Each row is a point on a tangle of strands that fork, close into loops and nearly touch. The rows are in no order.
Points whose rows are less than 80.4 apart are linked; no others are. Some points are linked to none.
bokat: [-16 -38 -13 -16 -35 -17  68 -68  36  23 -17   8  -7 -53  -1   8  41 -15
  -3  17  -3  23]
Zufed: [ -1 -10  21 -46  -7 -23  60 -47  57  14 -22  18  37 -43   1  -4  54  10
   5  22  -1   2]
tumo: [-36   7 -12 -11 -20 -18  18  16 -43  24  12  -4 -62 -37 -11  19 -11   3
 -28 -52 -11 -36]
Meto: [ 26   0 -26  19   4  -1  -8   6   2 -17   7   4  -7   4   3   2   5 -10
  37   3  -8   9]
medeg: [ 20 -36 -27  23  35 -22 -15   4  16   9  -8 -32 -11  20   1 -12  10 -21
  42  11  19  42]
sel: [-39  12  57 -28   5  34 -26  21 -55   2 -35   7  31  20  28 -38 -13  28
 -50  -3   5 -10]
zerod: [-31  16 -24 -15 -23  -6  -7  -2 -44  -5  29  12 -55 -28  -7  44 -12   9
 -26 -21  -7 -31]
zul: [-26 -41  18 -23  13  10   0  16 -30   1  12 -11 -37  21  11  19 -37  -7
 -21   0  14   3]
fosa: [  5  33 -20 -19 -14  -8 -29 -15 -37 -23  32   7  14  -4  13  32  23  38
  -8 -12  14 -21]
Pupat: [ 46  -2 -14  25  12 -15  19 -28  34   0 -26   4  15 -16   8 -15  32   0
  40  18  -8  29]
tigip: [ 14 -23  20   2   2 -48  30 -51  25 -10 -23 -14  41 -15  -6  -6  52  29
   6  26  28  19]
Nezi: [-23  -6  41  10 -18  39 -24  25 -24 -24 -13  20  25  33  11  21 -50   4
 -15  11   9 -18]
Non: [-12 -23  31 -24  -1 -34  49 -59  55  12 -41   0  48 -34 -22   4  51  32
  -9  20  20   8]
vup: [ 43  16  12   5  35  14 -18  29  16 -18 -13   7  36  35  28 -44  14  -7
   2   0 -13  18]
novob: [  5  19 -47  22 -23 -24 -15  28  -6   2  34 -14 -34 -17 -43  33  -1 -12
  48 -17 -17 -44]
kan: [ 25  16 -31  37 -17  12  26   7  22 -13 -29  22 -22 -37   7 -20   4 -25
  44  -1 -41  18]
rifa: [ -3 -12 -68  35 -16 -41   9   2  17  12 -20 -23 -23  -2 -30 -24  27 -22
  67  11 -19  34]
Meso: [ 39  -6  27  29  -1 -10  -3 -19  33 -32 -34   9  30  -9  -1  -9  17  25
  33  11   6  18]
nilus: [  9 -27 -32   3 -11 -38  55 -51  24  14 -12  -2 -11 -35   3 -20  44  -4
  23  28  -6  31]
bamok: [ 14  26  11 -33 -40 -20  42 -48   7 -17   8  41  37 -34  16 -18  44  14
 -15  13  -8   9]
gulom: [ -9 -10  25  -9  35  45 -13  31   7   3   0  -5  -1  41  19  15 -58 -35
  -7  13   2   7]
fol: [ 31  51   5  21  15  36 -36  14  34  34  58  -9  11  15 -24  30 -33 -28
  -4 -20  -2 -32]
Vinul: [  3  -4   0   5  -4 -19 -31 -13 -16 -36  14  -1  18  10   5  29  17  28
  13   2  36  -5]
Nosi: [ -6   4 -19  15  20   3   6  68  23  12  10 -13 -41  -5 -13   0 -29 -47
  25 -36 -33 -25]
dav: [ -3  23 -26 -48  16 -34  -1 -11 -49  28  22 -20   2   9  26 -40  39  12
 -36  -2   3   7]
dafe: [-18   2 -17 -26  19  -1  18  48 -28  26   3 -11 -52 -19  10 -23  -7 -10
 -20 -30 -31 -30]
tura: [ 15  -6 -52  55  -4  11   0  13  37  -4 -31   8 -22 -16  -4 -17   8 -31
  65 -12 -38  24]
pobi: [  6  14  39   5  16  37 -18  -1   6  54  52 -19 -12  16  -7  13 -45 -28
 -55  -6  15 -39]
zuf: [-46 -21 -38 -20   1 -30  23  12 -36   6  12 -19 -67 -25 -17  19  -3  -9
 -14 -22   1  -8]
Tur: [-14 -20  43   4  16  -2 -35  22 -16 -24  -9 -19  46  33 -13 -24 -12  37
 -41   1  16  -2]
rogid: [ -5  11  43 -56 -30 -12  56 -45  39  -2 -10  43  45 -40   4 -19  44  22
 -13  12  -6  -7]
vozem: [ -4  10  23   1  -4  32 -35  -2 -17   2  42   8  -8   6   1  56 -34  15
 -11  -8  12 -37]
sileg: [ 20  -8 -51  -4  20 -31 -11  14   7  17  16 -44 -24  26 -26  -9  20 -12
  46   3  -5  22]
Bobup: [-16  -7 -80  -2 -10 -48  15   5  -6  12  12 -40 -24   8 -44  -7  22 -13
  50  15 -11  13]
pino: [  1   6  19 -23  15   1 -34  18 -30 -12   3  -8  43  20  16 -30  18  38
 -30   0  13  -8]
zuzed: [-20 -42  31   6  27  25   8  17   3  -6  -9  -9 -17  27  16  16 -45 -20
   8  14  14  12]
keze: [  5 -20  40  41   6  -1 -35  18  33 -47 -32  13  52  43 -24 -16 -24  19
  -6   1  17   9]
lof: [-19  53 -21 -41 -18   5 -29 -27 -44  -2  13  29  17 -15  32 -19  37  32
 -38  -5  -1 -11]
Kog: [ 19 -28  47  32  22  26  17 -29  58  34 -84  12  -1 -12  -2  14  -6   7
  41  10  -6  31]
Vuvo: [ 26  30 -38   3  31   6 -18  45  54  36  31 -16 -17  26 -38   2 -19 -52
  31 -31 -20  -2]
dade: [ 16   8 -18   1  58   0 -13  28  44  40  37 -35 -20  30 -27  20 -31 -52
  12 -16   2   6]
sidab: [ 37 -20  26  16  46  -3  -6  14  30  -6 -31 -14  27  32  21 -35  -3  -8
  17   3   2  35]
deger: [-24 -25 -36 -33  -1 -44  26 -22 -33 -14   9 -17 -30  -7   6  -9  18  -7
 -17  -4  15  32]
kamik: [ 36  12 -29  34  11  20 -35   3  39 -23   0  11   6  14   8   3  -5 -26
  60  -6 -14  27]
vogi: [ 17 -17  48  -6   4   7  47 -27  39  -3 -55  18  14 -16   7  -7  13  19
   6  28  -3  17]
Zusam: [-40 -46 -40  17 -33 -25  43 -41  -7 -12 -21 -13 -37 -49  -5  27  24 -20
  14  13  15  20]
Buli: [  1   4 -58  32   0 -22  -7  38  29   4 -21 -12 -27   4 -32 -15   1 -41
  74 -19 -33  25]
badu: [ 21  26 -20 -17 -25 -31  20 -35 -16 -20  12  18  42  -5  13 -28  53  16
  -1  19  -6  11]
vule: [  5  30 -48 -24 -11 -30  -8  15 -30  20  39 -13 -19 -10 -15   4  19  13
   2  -4 -16 -22]
mavek: [ 36  33  -1  12 -32  21  13  -9   7 -40  -5  41  26 -34  24  -4  24  14
  18  21 -17   4]
Pamom: [-48 -28 -65   5 -41 -58  38 -28 -14  -6   3 -13 -33 -37 -16   6  40 -25
  18  -8  -3  17]
tobi: [ 16 -13   8 -26  41 -10 -22  19 -19  11  16 -31  25  32  16 -21  12  16
 -11   8  13  -1]
tidon: [  1  16  -5   2 -22  -1 -24 -14 -34  14  47  -4 -30 -18 -18  57 -12  16
 -13 -13  13 -36]
kefe: [  0  26  34   5  26  42 -47  45  18 -23   0   3  64  30   5  -7 -20   8
 -16  -5   3 -15]
Sim: [-20 -13 -35  28   3  -8   2  54  23   6  -3 -17 -42  -7 -31  11  -9 -49
  62 -37 -25 -13]
zavev: [ -6  15  18  -2  -2  23 -10   3 -22  67  42 -13 -47 -12 -10   6 -11   3
 -39 -29  -3 -47]
fud: [  3  42 -48 -18 -35  -4   8   0 -34 -30  31  30   3 -26  23   0  23  11
  -1  -1 -24 -13]
ditok: [ 22 -19  57  12   1  31  27   0  35 -11 -60  20   7  -7  13 -15 -24   5
  19  24  -7  20]
teg: [-11 -53  13  30 -12  33  57 -20   1  -5 -55  11 -48 -28  20   0 -20 -10
  13  24  -1  27]
Supi: [-40 -34  -9 -19  -1  -1  24  -1 -40   0  -1  -4 -56  -9  13  15 -20  -5
 -23  -6   8   3]
suf: [ -7  19 -10   9 -24 -26  -1  -5 -36  54  41 -14 -56 -25 -30  12   2   9
 -36 -38  -6 -39]
nufaf: [ 22  19 -47  22  27  11 -33  34  39   1  14   1 -11  15 -19  11 -22 -53
  60 -23 -16  11]
zegu: [-22 -22  -5 -28  -9 -46  24 -50 -41 -24   3 -10 -18   0  11  13  17   8
 -37   2  40  29]
teb: [  8 -26  -5  10  -2 -47  -2 -34  -2 -36  -6 -19  32   7  -4   3  37  25
  12  13  37  17]
rivo: [ 30  38 -30 -12  -2 -15 -24  21   0  40  56 -32  -5  14 -33   1   3   5
   4  -8 -14 -36]
Denuf: [-32   5  56  -5  10  30 -45  24  -4   3   9   3  42  44   0  29 -55  -5
 -28   1  24 -28]
tope: [  4 -14 -23 -33  26 -34   8   6 -33   6  13 -31 -10  18  12 -23  25   3
 -11   7  14  14]
dafen: [ 29  -7 -37  18   1 -38  42 -32  35  28 -31   2  -7 -24 -12 -30  41  -4
  48  26 -31  41]
dasa: [-37 -30  19 -34 -17 -18  14 -32 -42 -14 -17   8 -21  13  26  17 -12  22
 -46  -3  42  27]
turi: [ 25  23   2  -6  -3 -11  -8  -5 -22 -32   0   4  40   4  26 -31  31  29
  -8  16   1   2]
dis: [-42 -29  48  -9  -7  -7 -19  -3 -45 -26 -12  -4  23  38   5  -4 -21  32
 -39   0  29   1]
mafig: [ -5 -19  61  12  -9   8   5  11  10 -39 -50  19  44  20 -41 -34  -3  57
 -46  26  -4   4]
Gil: [  3  -2 -40   6 -37 -32  20 -46   0 -29   8   3   7 -30  -1  12  46  -1
  18  22  14  19]
falu: [  5  10 -51   0  -9 -13 -10  13 -16  -9  34  -9 -20  -3 -19  17   8  -2
  32  -1 -16  -9]
Pov: [ 16  51 -20 -12 -40  17   4 -21 -31 -45   8  48  38 -33  36 -17  31  20
 -11  12 -17  -4]
pap: [-15 -34  11 -23 -40 -14  64 -72  14  -2 -21  17  -7 -38   5   5  14  -1
 -24  15  23  24]
tulog: [-10  -1  -9  -2  -7  35  22  26 -21 -27 -12  19 -32 -22  31  -7 -25 -16
   0  -9 -31  -3]
vadan: [ -1 -27  31  -8  -9 -11  59 -41  13 -13 -34  20   1 -32   8 -16  16  21
 -11  17  11  21]
gulif: [ 23  38  -6  -3  33  35 -39  32  41   9  28  -1  25  27  -1  26 -25 -38
  13 -18  -8 -14]
Giga: [ 28  12 -19  -8  26 -19 -36  16   7  17  44 -31  -1  31 -22   4  15  -5
  22   2   5  -6]
Posop: [  3 -38  43  16   6  29  21   3  13 -18 -40   9  -6  17  25 -12 -33 -14
   9  16   8  27]
Seta: [  9  -2  42  10 -19   6   6  -5  -3 -41 -36  27  43   5  -8 -17   2  40
 -18  13   8   4]
Gok: [-15  -1 -30 -10  -7   0  29  39 -28 -11  -9   7 -39 -25  19 -25  -3 -20
  -2 -27 -44 -15]
vavok: [ 17 -42  20  39   5  29  45 -20  35  22 -63   8 -30 -27  12   4  -1 -14
  31  18 -17  29]
tomom: [ 23   5  37  32 -10  -4  -8 -11  38 -46 -30  22  55   2 -21 -13  21  56
   3   7   7   8]
Zol: [ 22   8  21   2  32  -9 -40   3  34  26  55 -37  11  28 -24  46 -24 -18
   1  -4  29 -17]
Talin: [-23 -24  70  22 -24  17  -7  23  -9 -29 -53  31  35  43 -33 -34 -32  26
 -37  29   4  -3]
rirez: [  0  17  -3  18   9  14   9  63  16  41  27 -12 -29  -5 -20  -4 -30 -35
 -15 -40 -37 -51]
buf: [ -3  -4  19   7  -4  30 -29  15  -7 -26  12   9   4  12   9  35 -36   2
  11   7  17 -14]
rizuv: [ 10  18  28  -7  21   0 -53  11   5  10  40 -21  29  26 -14  27  -9  15
 -10  -1  27 -33]
zak: [  0 -11   4   6  38   6 -19  12  22  17  39 -26 -12  23 -11  31 -29 -28
  16  -3  27   1]
Voz: [ 11  39  38  19  22  38 -29   1  31  42  48  -8  27  13  -8  40 -42 -17
 -32  -4  12 -42]
Bol: [ 27 -38  19  61  24  12  -2 -33  50  23 -52  -1   2   4   2  13   1  -6
  52   3   6  45]
zizal: [ 40  40 -38  28 -23  26  19   3  16 -34 -15  40   0 -29  18 -25  18  -4
  33   5 -42   7]
Gif: [ -6  13  -1 -20  18  18 -13  28 -25  40  24 -10 -32  -9  10  -5 -11   5
 -29 -18 -22 -36]
Tefu: [-37 -21  55  15 -28  19 -29  23 -13 -34 -38  36  36  50 -16   2 -54   1
 -27  20  12 -10]
nok: [-36 -25  39 -13 -22 -26  17 -22 -38 -24 -31   5  18  19  16 -11  -2  40
 -58   0  28  23]
Tus: [ 29  13  -1   4  40  31 -30  35  24  -6   9  -2  25  39  15  -6 -20 -31
  13 -13   0  17]
Kopub: [ 17  20  12  23   0  24 -12   5  -3  72  57 -27 -12  -2 -19 -11 -23 -24
 -46 -20  -3 -47]
Zemem: [ -9  51  -3 -29 -35  25 -41 -19 -55 -20  13  21  29 -13  23  16  18  52
 -38  -6  11 -28]
sib: [-31  15  30 -29 -12  37 -10   7 -57   8 -20  19  -7   5  36  -7 -25  16
 -42  -4   3  -6]
Zir: [-28  13  32 -27  -6  65 -15  23 -41  24  -1   9 -25  -2  27   7 -46   0
 -42  -4 -10 -36]
Mapeg: [-14   6  29 -21  28  59   0  35  -1  30  12  -6 -19  16  14   3 -52 -25
 -34   1  -9 -26]
Deg: [-17  34  49   2  23  47 -58  27  27   2  21   3  63  30  -7  24 -45  10
 -26  -7   9 -38]
bul: [-13  48 -28 -48   7  -3 -25 -14 -53  38  19   3  -5 -10  29 -39  28  22
 -31 -12  -3 -17]
dutu: [-34  -7 -71 -13 -16 -61  30  -9 -25   5  18 -17 -27 -18 -23 -20  36  -9
  22   7 -12  11]
melof: [ 22 -38  -8  42  21  -2 -25 -24  35   2 -25 -13   2  14  -2   5  11 -25
  51   9  14  49]
seg: [-31   3 -19 -25 -40  -2  13 -30 -33 -28   7  31 -21 -26  29  16   2   7
 -39  -5  14   6]

A piece is two or more points that can be reached from each other along the links. Count, over all rows, the pieces, the separate loops (a circle has one, a figure eight two, a Y none), the forks (points with three links) and the tips (points with one).
pieces => 3
loops => 3
forks => 10
tips => 10

A fork is a point with three links, a tip a point with one. Leave the first point through the second and follow the links. Name the first fork or tip that comes.
bamok / rogid => tope
nilus / dafen => Nezi
Tefu / Talin => zuzed
sidab / vup => zavev
zavev / Kopub => sidab
fosa / Vinul => pino
rizuv / Zol => falu
